Points on a hilly landscape, in no order, each with its height.
A ball rolls from a point to whichever of its 2 nearest points has the largest drop for the distance, and stops where none of them is lower. Distance is the straight distance between rows; heights are no part of it.
<1413> h=183: [ 33  24   7 -20   9   2 -35   4  -1   9 -19  14  24   3   7  -2  25  31
 -65 -27   6 -35   0   2   4 -19]
<1147> h=579: [ -5  20  15 -38 -29  -3 -13  14   4  39   2 -17  -3   5  36  26  -1   8
  62 -10 -16   9   9  17  32  -6]
<1370> h=322: [ 13 -11  -4  -9  -9  11  33  13  23 -42 -24  -6 -14   5  -7   0  54  23
 -49  -1  12 -32  13  46  12  -3]
<791> h=470: [  5  -8 -11 -11  11 -19   4 -21 -22   1 -14 -22 -21  19   4 -32 -26 -12
  30  -1 -32  14  -1  20 -35 -20]
<1191> h=723: [ 23  53 -38  -6  14  19  13  -6 -16  38   8  -2  -4  -2 -13  -5  11   4
 -11  -5 -32  24  14   5  18 -26]
<1405> h=543: [ 43 -26  -3   1 -23  19 -13   7  13  16 -34  15  52 -16  16  21  40   9
 -18   5  -1 -18  -7  23  82  18]
<886> h=213: [ 10  23 -11   7  28   5  14   1  -9 -21   1  11 -29  -6 -35   8  17  18
  -5  35  -7  -6  19 -24  14 -42]
<20> h=505: [ -2   8 -24  34  -1  23  27   4  35   3  22  14   9 -11 -11  16  18  17
  -7 -19 -12  28   2  13  11  19]
<649> h=487: [ 11   0 -22 -11  16  26 -12  27 -21  21  10  -8  -4   2 -12  -8 -17 -20
 -19  25 -43 -13 -27 -28  -4  -9]
<1457> h=243: [  2 -54   7  17 -14  17 -23  25  -7 -17 -59  -8  36  -2 -24   9  23 -11
 -46 -11  23 -34 -11 -13  46  29]
<819> h=134: [ 11  20  16  19  18 -10  12  20  17  14  19  10  -6  -3  -5  18 -28  -5
  21  17   9  19  20  12  23  -4]
<1590> h=599: [ -8  58   8  -3   4 -27  11 -13 -41  15  42   4   2 -33 -26   4 -29  -1
  13   5 -15  18  16 -35  13 -41]
<1274> h=707: [ -2  23   1 -33   1 -18 -14 -25 -50  23  -2   0 -37   7 -17 -11 -32 -30
  54   6 -18  39  28 -29 -25  -2]
<405> h=230: [  5  10  -5  19 -11  -1  33 -24 -18  12  11 -10  -2  28  22  11   8 -24
  38  -4  57  19   7  50  -7   5]
<175> h=433: [  8 -23  -2   7  30   9  39  14   3 -30 -20  -2  -2  22  -6   0   3  29
  11  25 -41  -4 -17 -19   9 -26]
<1108> h=564: [-39  20  -2  17  -3  21  16   1 -11  31  40  -6   8  11  -5   6  -8 -17
   2  -4  37  15 -32 -22  11  32]
<1508> h=267: [-30 -16  -9  26  16   9  60 -16  13 -30  26 -22  -1  36 -28 -11   3  12
 -14  32   1 -10 -22  15   4  -9]
<1614> h=509: [ -2  -8 -11 -15 -43  24  -4  12 -40   6  16 -22  -1 -33   7 -25   5 -18
   7 -14 -24  -7 -47   0 -40  -9]
<1095> h=701: [-19  20 -42 -13 -10   2 -53  16   6  58  -5 -23  -9  22  -1  -8 -18 -32
 -13   0   4  28  29 -15   1   9]
<1187> h=223: [ 30  20 -12 -21   7   7 -25  -6   5   8   6   2  10  -4   0 -11  12  32
 -38  -9 -49 -37 -18  20   1 -30]
<1018> h=684: [ -7  36 -11 -27  24  17  28 -41   6  32  31  -6  -4   7  36  -7  25   8
  -1  16   0 -16 -24   8  41   9]
<951> h=514: [-15  -2  -7 -16 -20  23 -14  26  -8  21  35  -3   1 -27 -13 -10 -36 -43
 -16  33 -48  -7 -22 -32 -30  17]
<122> h=477: [ 15  21   0 -10 -22  28   8  15 -28  11  32  -2   9 -39   4   4  21   8
  -6 -10 -24 -19 -46   6   7 -16]
<1209> h=276: [ 21  22  19 -10  -7   5   6  49  -5 -18 -21  15  -6 -11 -26  15  28  17
 -44  23  34 -26  24  -6  33 -28]
<588> h=507: [ -9 -31 -21  29  14  -8  33 -17   8 -37 -21   9  -2  19 -22 -18 -12   2
  20  15 -13  41  26 -29 -37  -5]
<1227> h=246: [ 36  -8   2  -8  -6   6 -29  24   9 -19 -19  16  -1  -4 -38 -15  -2   7
 -68   3  -6 -23  19   8 -40  -9]
<637> h=648: [-17  16  10 -13  11 -27  10 -35 -30 -14  31   6  -3 -13 -13  -3 -24  22
  48  -8 -58   4  -8 -42 -20 -17]
<784> h=687: [ 13   9 -11 -15 -38  31 -32  20  20  51  16   4  -5  -9  20  23  16   1
  -4 -24  -5  -2  -4  47  18  36]
<1638> h=302: [ 23  -3   1  -8   0  -3  24  -1 -22 -27  12   0 -15 -30 -36 -19 -18  17
 -32   8 -63 -15  -2   4 -35 -37]
<339> h=552: [ 21   7  11  16  -7 -18   1   4  48 -20   7  22  24 -27   1  24  17  36
 -12 -15   0  -6  36  33  25 -14]
<709> h=667: [-23  38  10 -13  13 -21 -24 -31  -8   9  19  12 -15 -18   7   0 -12  21
  32 -26 -11   5   3 -32  -8  -7]
<976> h=738: [  9  13 -23   0   5  19  29  -8 -44  18   6  -1 -21   2 -34 -28 -26 -43
 -11  14 -20  43   6 -18 -48   5]
<1314> h=334: [ -6  -9   5  11  34   1 -19   9  46  -9  -4  16   3  20 -10  17  14  31
 -40  23   2 -34  -5 -14  45  15]
<426> h=665: [ 20 -17  -3   6 -34  11 -15  33  10  23  -4   3   1 -10  25  22  -3 -11
  16 -41   1  21   3  37 -14  36]
<812> h=392: [ 16   3   9   5  19  15  61  -8 -39 -29 -20  14 -24  21 -28  -5   3  12
  -3  -3  16  21   9 -12 -37 -13]
<275> h=316: [-25 -38  -7  37 -19  10  76  -4  -3 -43   3  -8  24  33 -20 -13   5  23
 -12   3  22  20 -13  10 -23  -2]
<670> h=229: [ 15  29  16 -13  26  -9  18   1   2  -3 -27   4  27   3  20   5  19  19
 -39 -39  18  -5  18   4   9 -23]
<1201> h=637: [ 19  24 -11 -15  -2  -8 -74  -1  18  45   4  25  -1  10  16  16   0  33
  -7  -6 -16 -15   9  -7  14   5]
<1689> h=352: [ 17 -24  12   3  -3  17  78  -4  15 -34 -10  -2 -12  15   9   1  32  20
 -12  17  17 -11  -5  53  11   5]
<1002> h=717: [  7  31 -39   5  16  -1 -30  -3   4  32  -1   1  -9   6 -19  -8 -11  -7
 -20  -6 -14  24  30  -3  -4  -4]
<1008> h=570: [  1  43  25 -11  -5 -32 -20   9 -11  13  18  16  15 -44 -24  -7 -55 -22
  -6   8 -13  22  32 -31 -12 -21]
<1662> h=639: [-13 -16  26 -19  -2 -18 -48  13   9  -1 -15  13   3  -9  26  -3 -36 -24
  51   7 -13   1   7 -40 -31  10]
<601> h=510: [-27  11 -29  27   6  14  50 -40  -4   5  32   2  10  50 -10   1  -8   7
  30   8  10  30  -7   2  -4   6]
<270> h=297: [ 21 -21  -8  17   2  -9 -51  11  38   9 -11  12  46  29 -13  15  19  34
 -54   9  -6 -29   6  -8  43  10]
<1552> h=683: [-34  -1 -44  -8 -10  10 -20  -6   9  36   9 -34 -24  33  -8 -15 -10 -25
  29   4 -20  31  14  -3 -15  13]
<1369> h=742: [ 13  21 -11 -14   9  18  -7 -26  -4  23  24   5 -52  -3  11   3   9   8
  14   1 -17 -15 -21  38  -8  16]
<1560> h=484: [  8 -29  -4  27  13 -16  36  18  11 -22 -32  -4  23  22   7   3 -14   4
  29  -8 -13  39  24  -8  -8 -13]
<675> h=270: [ 26  12  18 -18  15  -9   4  11  -4 -31  -7   5 -23  -9 -53 -14 -17  14
 -55  11 -25 -30  26  17 -21 -30]
<1068> h=593: [-11  34  14  -9  20  23  23  25  -3  51  20   1   4  17  14  19 -19  -7
  -1  -2   5  15 -23 -21  36  28]
<677> h=499: [  2 -18  19  13  -1 -25 -18  25  12 -35 -28   6  31 -15  11  20  21  15
  17   1  26  -8  16 -28  34 -31]
<981> h=778: [ -9  56   2 -17 -18 -27 -23   4  14  58   3   1  15  -2  40  25  -9   7
 -17 -33  27  17  25  10  40  -1]
<839> h=180: [  0  25  13  16  35 -13  33 -14   8 -15  27  13 -20  -3 -41   7 -21  17
  -4  20 -10   9  23   0  11  -9]
<1359> h=343: [ -7  10   0   1   2   6 -32 -16  -6 -13   7  18 -21 -36 -17 -22  -6 -20
 -28  -9  17  -2   4 -23 -54   8]
<1602> h=428: [ 14  -9  12  -1  -1   6  33  17 -33 -42 -15   3 -26  -5 -45 -15  -8 -20
  -3  43  10   2  17 -23 -41 -31]
<503> h=438: [ -1 -28 -26  14 -17 -14  26 -22 -16  -9 -21  -9  -7   8  17 -33 -13  10
  24 -26 -29  39   5  19 -59  -1]
<1245> h=245: [-18 -38  13  26  -6 -28  16   0   7 -56 -20 -13   7   9  -3  -6   0 -18
  14   5  46   5  27  -7 -37 -14]
<1121> h=660: [  6  41  -6 -21 -11 -14 -51 -14  14  50  16  16 -39  -9   1  24 -19  18
  18 -10 -21  13  38  19  16   9]
<315> h=466: [ 12 -69   4  25 -30   8  19  36  -9 -30 -31 -13  10 -11   4 -17  -6 -22
  15  24   2   9 -20   7 -20  -2]
<1264> h=700: [-26   6 -23  -1 -21   2  -4 -16   4  29  36 -30 -39  23  -9   7 -15 -13
  63  24 -12  19   9  29  -1   7]
<1592> h=536: [-29  -4  -7  24   6   8  14 -12 -12   0  13   3   1  25  -4   1 -10 -14
  38   5  33  25  -9 -33 -20  13]
<1193> h=619: [ 35 -11  10   4   5   0 -19   8  18   2  -7  32 -15  -7  -9   2 -30  13
  -5 -26 -32   9  19  26 -35  26]
<1500> h=524: [-14 -36  -8  18 -11   4   7 -10  14 -41 -13  25  -7 -22 -12 -22  -9 -19
  14  39 -21  24   8 -41 -55   6]
<1681> h=664: [ 40  28   6 -37  12   4 -24 -11  25  39  -7  36   5   3  54  24  17  35
   7  -2 -13 -13  11  10  45   6]
<1123> h=598: [  3  -4  -5 -10   2  -4 -75 -15  21   3   5  40 -21 -19  -2  -1 -15  10
  11  -1 -31  -6  10 -33 -37  28]
<1424> h=711: [ 12  12  -8 -20 -27   8 -26 -11  28  38  17  -3   1 -23  45  10  34   1
  12   1  11 -18  -9  52  53  17]
<242> h=479: [-16  17 -18  24 -21  13  46 -17   0   5  42  -9  10  -1  -9  -3   2  10
  13 -17  -9  24 -16  30  -8   1]
<883> h=350: [-47   3  -7  -1  -5  11  15 -44  -6  10  44 -16   9  35  22  -1  13   8
  40   1  16 -16 -49   7  16  16]
<408> h=681: [ -3  37   8 -11 -25 -17 -16  -3   4  31  42   1 -26 -27 -26  13 -40  -3
  31  -8 -33  23  32  26   3   2]
<78> h=566: [-44  22  -1 -34 -56   3 -13 -27 -15  18  33 -12 -12 -34 -18 -18 -20 -26
  24 -19 -30  31  15 -17 -52   9]
<1374> h=725: [-18 -14 -16   3 -25  -4 -24   7   5   7  45 -16 -28 -14  -9   3 -31 -25
  59  46 -33   2  -4  -2 -14   0]
<1556> h=616: [ -4  13  19 -30   3 -36 -69   9  -6  26 -19   4   3   0  24  -9 -43 -23
  11  -2   8  -5  19 -29 -19  -9]
<1640> h=319: [-13 -37 -14  15  22 -10 -17  -5  38 -21 -19   2  10  18  10 -11 -11  13
 -12 -28 -27   1   0  -8 -31  24]
<1179> h=623: [ 15  32   7 -31  13  19  -4  33   0  62   5  -6   6  23  17   9 -22  -5
 -27  -4 -22  -6 -15  16  34  14]
<1474> h=218: [-11 -27  14  29 -13 -15  26  17  15 -50  -6 -14  -2   1 -15  14  30  -1
  14  25  53 -11  19  23  17 -15]
<1282> h=403: [-23 -29  19  19  29 -11  19  -1  25 -38  -5   0   7  21   3   8   3  27
  23   6   0 -10 -13 -23  11   0]
<753> h=456: [  1  17   3  16  28 -35  15 -27   1 -17 -16   8   9  12   2   5  -6  13
  33 -28   3  34  42 -10  -4 -16]
<6> h=528: [ 10  -5  11  30   8   1  29  22  46 -24   4  19  12  -9 -23  21  -6  27
 -31 -22 -10  15  26  18  -4  12]
<796> h=439: [ -8   0 -22  -3  -3   4  36 -25  11  16  -3 -35  27  23  40 -19  29  -1
   0 -24  -2   3 -21  47  19   0]
<628> h=554: [-18  13  19 -12  -3 -10  22   2  -7  23   9 -24  14  28  30   7 -15  -5
  54  -7   2   8 -11  11  15  -2]
<1285> h=384: [ 17   5   3  -1  11  -7   9  17  -6 -43 -48  16 -14   8  -7  18  36  12
 -28 -29  36   2  56 -13 -18  -9]
<63> h=404: [ 14   5 -19  -4  17   5  17  -8  27  28 -14 -13  18  28  45   8  21  -4
 -26 -39  -1   6  11  46  24  33]
<1006> h=474: [-16 -17  -2   6   7  -7  24 -30  13 -24  -6 -19  17  12  29 -16  26  31
   2 -32  -3 -16 -35  24  -8  -4]
<276> h=575: [ -5  28  16 -16   0 -26 -37  27 -20  38 -10 -10  12  -6  27   1 -25 -18
   2   4  34  -8  -8 -16  29 -26]
<1315> h=544: [-22 -16  10   3 -13  -6  16  -1  -3 -16  26   1   7 -29 -12 -21 -42 -41
  13  49 -43   3  -9 -35 -44  -1]
<221> h=686: [-12  33   6 -26   6  14 -22  -4 -19  33  35  16 -37 -13   7  22  -8  19
  31  -4 -33 -11 -19 -39   6  14]
<333> h=298: [-16 -17  -9   1  -5  12  16  21  19 -43 -10 -18  -5   5 -35 -21  28  19
 -62   3  -2 -34 -11   9  -4  -8]
<166> h=540: [-18  13  -5 -26 -45  -6 -40  -6 -16  14  19 -31  -8 -33   4 -27 -16 -33
  17 -12 -14  -4  -2  15 -43 -13]
<825> h=553: [-11  -6 -15  -2  17  18  26 -27 -15  -3   6   7 -19   8 -10 -29 -18  21
 -15 -25 -50  14 -29 -22 -52  17]
<1387> h=595: [ 22 -15 -11  17  18   1 -23   4  39   8   0   5 -17  11   1  10  -5   2
 -27  -4   2  -9  13  52  -3  26]
<697> h=273: [-22  -1   9  10   0  -7 -16  27  28 -40   2   8 -10 -16 -51  -5  -2  -6
 -51  23  33 -13  31 -25 -15  -2]
<61> h=615: [  21    1   -6   -3  -29  -17 -102    4   21   25    5   41   19   -9
    0    7   -5   13  -16    5    0   -9   25  -38  -24   13]
<248> h=214: [ -5 -57   6   8 -17  10 -26  16 -16 -17 -47 -12  35 -13   6 -13  13 -21
 -18 -26  11 -18 -39 -20   6  24]
<310> h=370: [-22 -15  18   4  42   1  22 -17  32 -21   4  -2  -8  26   6   8  18  20
  -7  32  18 -37 -23  -2  44  11]
<1353> h=299: [-33   9  -1   1  -8  -2   2 -20 -36   6  41 -30   7  11   7  -8  -1 -15
  29  26  21 -25 -45  -3   7 -22]
<1436> h=431: [ 14   4   4   5  19 -39  19 -38  -8 -43 -23  -1 -12  -2 -30 -20  -6  15
   4 -19 -15  20  40  19 -20 -35]
<584> h=753: [-24 -18 -13  10 -11  10 -41  12  11  19  32 -17 -26  -5  -1   0 -11 -28
  26  29   7 -14 -30   4  15  28]
<53> h=215: [-28   4  13  15  -3  13  -5 -10   0 -13  16  13   7 -25  14  13  32  19
   8 -28  35 -11 -38 -29  14  19]
<539> h=441: [-17   2   1  23 -25  25  35   7  -1  -5  42 -14  25 -31 -16  -3  19   2
 -20  -8   6  -6 -48  20  18   1]
<1081> h=601: [-23  43  15 -11 -13 -18 -23  15 -17  40  11   5  -4 -18  -1   4 -46 -35
  22   0  21  40  29 -48  -8   0]
<131> h=704: [ 16  43 -23 -20  27  -2  30 -50  -2  22  16  -8 -15   8  14 -12  17  10
  12  14 -23   2  14  31  29 -23]
<1117> h=442: [  9 -20 -11   1   2  11  22  -7 -10 -23 -52  -8  26   5  28  18  76   1
 -24 -14  47  -8  11  -8  52   1]
<731> h=184: [  2 -11   7  36  -3 -17  15  13  12  -4   7 -16   6   8   6  17  -7 -25
  35  18  50  15  16  38  17  -1]
<736> h=721: [ -3   3 -25 -21  -6  -5  18 -38 -63   8   9   4 -29   9 -32 -21 -28 -37
  39  26 -54  50  12 -34 -39   4]
<240> h=377: [  8  -5   7  -4   1 -13 -10 -43 -23 -23 -14  28 -36 -30 -26 -31 -16 -30
  -6  -3  -3  30  21  -6 -70  20]
<196> h=254: [-16  17  14   4  20   6   9 -41  14 -23  21  14 -24 -10  11   6  36  32
 -12 -17  37 -31 -20   3  -2  13]
<1462> h=388: [ 31   8   6 -13   7  17  65 -33  22 -17  20  17 -11 -15  21   3  29  29
  14  20  -5 -11  -3  42  20  -4]
<1628> h=542: [-14 -18  -6  12 -24  14  28 -14 -38 -27  24  -4  -4 -12  -8 -20  -3   1
  20  12  -9   2 -35 -17 -47 -16]
<546> h=694: [ 39  17   8  -8  16   2   4 -12  36  19   0  42  -9 -10  51  35  20  17
  -5  -5  28   1  29  28  37  32]
<1098> h=418: [ 29  12 -11  -6   1  18  20 -11   6 -11  26   6 -12 -30   7   9  42  24
   9  41 -24 -32 -14  23  35 -33]
<155> h=162: [-12 -31  17   5  -1  12   4  10 -11  -1 -24   1  30   2  32  12  20   3
  20 -43  12  -2 -45 -24  19  34]
<1565> h=407: [ -2  25   4  -7  14 -23  12 -11  -3 -47 -25   4 -20   0 -28  -3  28  28
 -13  -9  18 -12  45  -9  -7 -41]
<1514> h=518: [-14 -18   7   8   7   9  46  -8  -7 -29 -12   3  18   7   6 -17   4  36
  -7 -38 -21  11 -28 -24 -35  -3]
<1561> h=371: [  3 -18   7   8 -16  19  67  -2 -43 -27 -12 -21  22  29  -2  -9  28  -3
   4  21  40 -10 -34  20   8 -31]
<851> h=538: [ -9  16 -15  -8 -12  -3 -33   9 -11  29 -11 -19  16  -4  26  -1  16 -13
  15 -27  17   5  -7 -10  12 -14]
<1690> h=303: [ -7  11  17   3  24 -10 -24 -32  12 -23  25  14 -39 -24 -21  -7 -11  18
 -17 -12   7 -29  -5  11 -32   5]
<289> h=473: [-13 -23   3  21  12 -13   4  -3  -3 -18 -40  -9  31  11  24  21  41  -3
  21   0  46  -2  -7 -27  65  -2]
<123> h=502: [ 20  -9  11  -7  45  -7  16 -23 -13 -11 -28   8 -36  35  20  -6  -6  16
  33  -6 -14  -6 -10   8 -23   0]
<1296> h=792: [  3 -13  23  14   3  26  13   5 -13  -4  28  12 -36 -11  -4   5 -13 -10
   7  -1  35 -11 -35  15 -36  34]
<1591> h=255: [-17 -22  14  -6   4  -1 -19  22   3   1 -18 -18  44   0   8 -24 -24 -30
 -34 -23  -3  -8 -27 -23 -18  13]
<561> h=782: [-24 -13  -6  -8 -29  12 -45  24   8  44  13 -17  -3  -3  13  21   0  -9
  41  23  -5 -10 -30  -8  65  25]
<336> h=188: [ 30  18  10  -7  35 -22 -40   5  -5   3 -27  30 -22   8 -20   5 -25   3
 -30  15  15  -4  41 -24  -8 -16]
<1307> h=517: [ 16 -23  17   6  19  -9  38  26   8   7 -23 -14  19  33  26   3 -28  -7
  27  -5 -13  17  -7  31   6   1]
<367> h=212: [-29 -27  19  22  -3   6  -8  18  -2 -21  23 -17   0 -20 -31  -2  -4 -22
 -11  39  39 -32 -38 -15  24   6]
<1714> h=655: [  7 -33 -17   1  -4   3 -45  19   8  -1 -27  17  -5   4  24   8  -2 -18
  44   0  -6  21   7 -31 -19  18]
<1428> h=405: [ -4  -2 -22  -8 -13  -6  -4 -42 -23   5  -2  10 -35 -10 -13 -27 -10 -17
  22 -34 -21  48  19   5 -59  25]
<1513> h=259: [ 20 -26  -5   0  -7  10 -39  23  22   2  -4   0  42   5 -15  -9  -4  21
 -45   2 -40 -30 -26   4   8   0]
<1334> h=274: [  0 -29 -16  13  -4  -5  -6  25  16 -30 -34 -25  33  11 -17 -15  17  -6
 -57 -13   8 -10  15   5  -3 -17]
<291> h=277: [  1 -60  14  16   0 -18  18  18  -6 -52 -57 -20  18  18  23   6  18 -11
  -8 -27  30  -3   9   0 -14   4]
<124> h=765: [ 14 -11   2  -2  12  40   1   9   4  16  12  13 -27   0  13  13  15   5
  -2  -1   1 -17 -49  21   4  42]
<491> h=315: [ -4 -28  19  16  16 -10  22  -4  12 -27 -24 -15   8  22  28  16  27  -6
 -26 -22  52 -19   0  30  17  23]
<1152> h=669: [-14 -35 -41   6  -7   9 -13   5  13   8 -19  -9  -9  20   8 -22 -16 -28
  27  12 -30  35   1 -18 -40  25]
<130> h=626: [ -4  19   1   5  -3 -12  46 -18 -48  -7  38   0  10   0 -22   9 -27   0
  45  24 -33  16   0 -25 -10 -36]
<859> h=151: [ 25   1  16   2  42 -34 -22  11  28  -8 -26   7  -7  31  -2  14 -18  12
 -17  23  11 -20  44  14  23 -23]
<1529> h=447: [ -1 -36   1   9 -24   5  15  31 -13 -47 -15 -24   0 -16 -32 -26   5 -29
 -10  46  16 -10  -4  -3 -26 -32]
<1010> h=576: [-17 -39  -5  24 -12   4  47 -13 -35 -37  28  -3   1  29 -13  -3 -24   4
  40  53 -10  -3 -29 -16 -28 -24]
<1479> h=360: [-13 -19  -4  19   3 -11 -16   7  17  11 -11 -26  28  15  27   7   2 -24
 -28 -37  28  -3  -5  27  22  36]
<541> h=291: [ -9  -2  -2  -7  13 -17 -17   4  16   6 -24   1  31  10   4 -18 -34 -19
 -11 -28 -27  25  25 -28 -37   9]
<14> h=511: [ 28   4  -3  -8 -21  13 -33  29  -5  27 -19   9  43 -13  19  15  23   8
   0 -16  -7  -3 -12  -3  43  -8]
<1480> h=743: [  0  46  -2 -43 -35  -7 -20  -3  20  69  13   3   9 -18  54  18  13   7
 -12   1  20  -2  -1  19  73   6]
<1412> h=198: [  8  29  17  -2  28 -45 -15  -7  20  -3 -28  14  12   5  27  16   4  24
 -31 -10  35 -14  42   0  32 -32]
<1100> h=461: [ 22  -8 -17   0   2  20  16  25 -14   5  -3   8   1   0   1   0  -6  11
  21   4 -56  14 -22 -21  -9 -12]
<1469> h=808: [ -6   4   0 -11 -29   2 -62  36   6  57  -1   3 -19   3  20  33 -16 -15
  23  15  30   8   5  -3  39  24]
<213> h=583: [-33  19   1 -36 -22 -11 -55 -37   4  14  19  20 -29 -33 -16 -11 -21 -14
  22 -12 -40  21  25 -35 -39  29]
<1451> h=571: [ 26 -34  -6  19  -9  11 -15  14  37   1  -9   0  18  -1   0  15  21   1
 -28  15   7 -23  -6  54  48  21]
<1726> h=271: [-17 -28   5   9  -1   5 -42  22  -2 -15 -33   5  22  -9 -23   5  21   6
 -40  15  28 -33 -22 -54  52   1]
<1341> h=408: [  6   7  -3 -10   7  16  43 -20 -23  -6 -20 -20  24   7  21 -11  58  -3
 -13   5  41 -11 -21   9  35 -22]
<1407> h=656: [-21  33  -8 -39   0  17  -2   0 -13  49  30 -33   3   7  22   2   6   1
  -5  -2 -34 -23 -38   3  34  -1]
<260> h=688: [-19  29   6 -20  23 -18 -22 -50 -48   7  12  -2 -36   8   0 -18 -19 -10
  32  -7   7  -5  -6 -29 -30  -7]
<831> h=222: [-17 -19   8  29   3  -6  45   4  18 -45  26  -6 -11  -2 -49  -8 -23  11
  -8  35 -13   1  11   2 -18 -10]
<932> h=345: [ 28   3   5  11  23  18  46  -2 -17 -17 -28  20 -24  11   4  17  28   7
 -15 -34  35  21  23  10 -28  13]
<74> h=541: [  1  18  15 -17 -13  -2 -41  25   0  16  22  12  28 -32 -14 -12 -38 -20
 -29   7 -26  -6   0 -35 -23  -5]
<1583> h=221: [ -7 -19  11   4   5  14   1  37 -17  33 -12 -28   8  21   5   2 -20 -45
  13  18  23  -2 -36   3  36  23]
<82> h=640: [ 16 -13   4 -17 -28  17  -5  27  -1  19  -3   8  -7 -12   4  -4 -36 -11
  12 -22 -39  27   3  11 -44  28]
<483> h=279: [ 12  35  20 -18   9  -6  33 -28  10  10   4   7  20 -10  44   7  21  22
   8 -43   9   4   5  25  12   0]
<662> h=219: [ 20   0  -6   1   7  -7 -48  23   3  -1 -27  20  17   0 -10  -2  -1 -11
 -57  -5  26  -4  39 -30 -23  -6]
<592> h=286: [ 16  23   9   9  19   6  32 -16 -16   2   6  -2 -26   5  -6  -1   2 -14
 -14  -7  42   4   9  44 -17  -3]
<759> h=478: [ 35  -9  16   0  -8 -19 -27  25  -4 -19 -34  10  25 -16  15   9   6   3
   9 -20   9  -5  19   4  -9 -34]
<157> h=454: [ 28  -7   9  -7  16 -32  -3  -2   7 -30 -30   5  15  -5  -4 -11 -14  27
   6 -16 -41   0  23   5 -20 -44]
<1394> h=252: [-18  -6  19   1  -5 -13 -20   9 -22 -18  13 -22  14 -21  -1 -14 -13 -23
  17  24  17 -25 -29 -26  -2 -29]
<192> h=244: [-14  16   8  16   7  -5  -3  27  16 -29   9  15 -25 -17 -36  18  12  14
 -26  41  40 -16  27 -27  28 -25]
<1651> h=171: [-20 -46  18  23  12   0   8  24   1 -11 -16 -28  18  15 -15  -8 -15 -32
 -20  18  33 -19 -30   4  25  22]
<1610> h=398: [-27 -19  -2  18 -34  21  30 -28 -11   1  27 -21  27   2  12  -5  27 -11
  16  -3  36 -11 -53  37  30  23]
<489> h=722: [ -3  44 -23 -36   1   1  -2 -45 -20  38  23 -29 -39   9   6 -11   6   2
  14 -10 -35  -4   1  42   2 -12]
<422> h=247: [ 14 -33 -13  20 -14  12 -39  36   5 -13 -28   5  23  -3 -21  10  24 -18
 -62  -5  37  -7  18 -12   7  18]
<632> h=724: [ 41  -6  26  -3   8  12  22  25  23  -9 -23  29  10  -9  21  38  34  14
 -22   7  38 -10  23  22  47  18]

Two balls start at each pair of points below. Name the first point that both come to, or write none.
<1081> / <1002> => none
<584> / <1095> => <1552>
<124> / <1424> => none
<1480> / <561> => <14>
<791> / <130> => none
<637> / <1315> => <951>
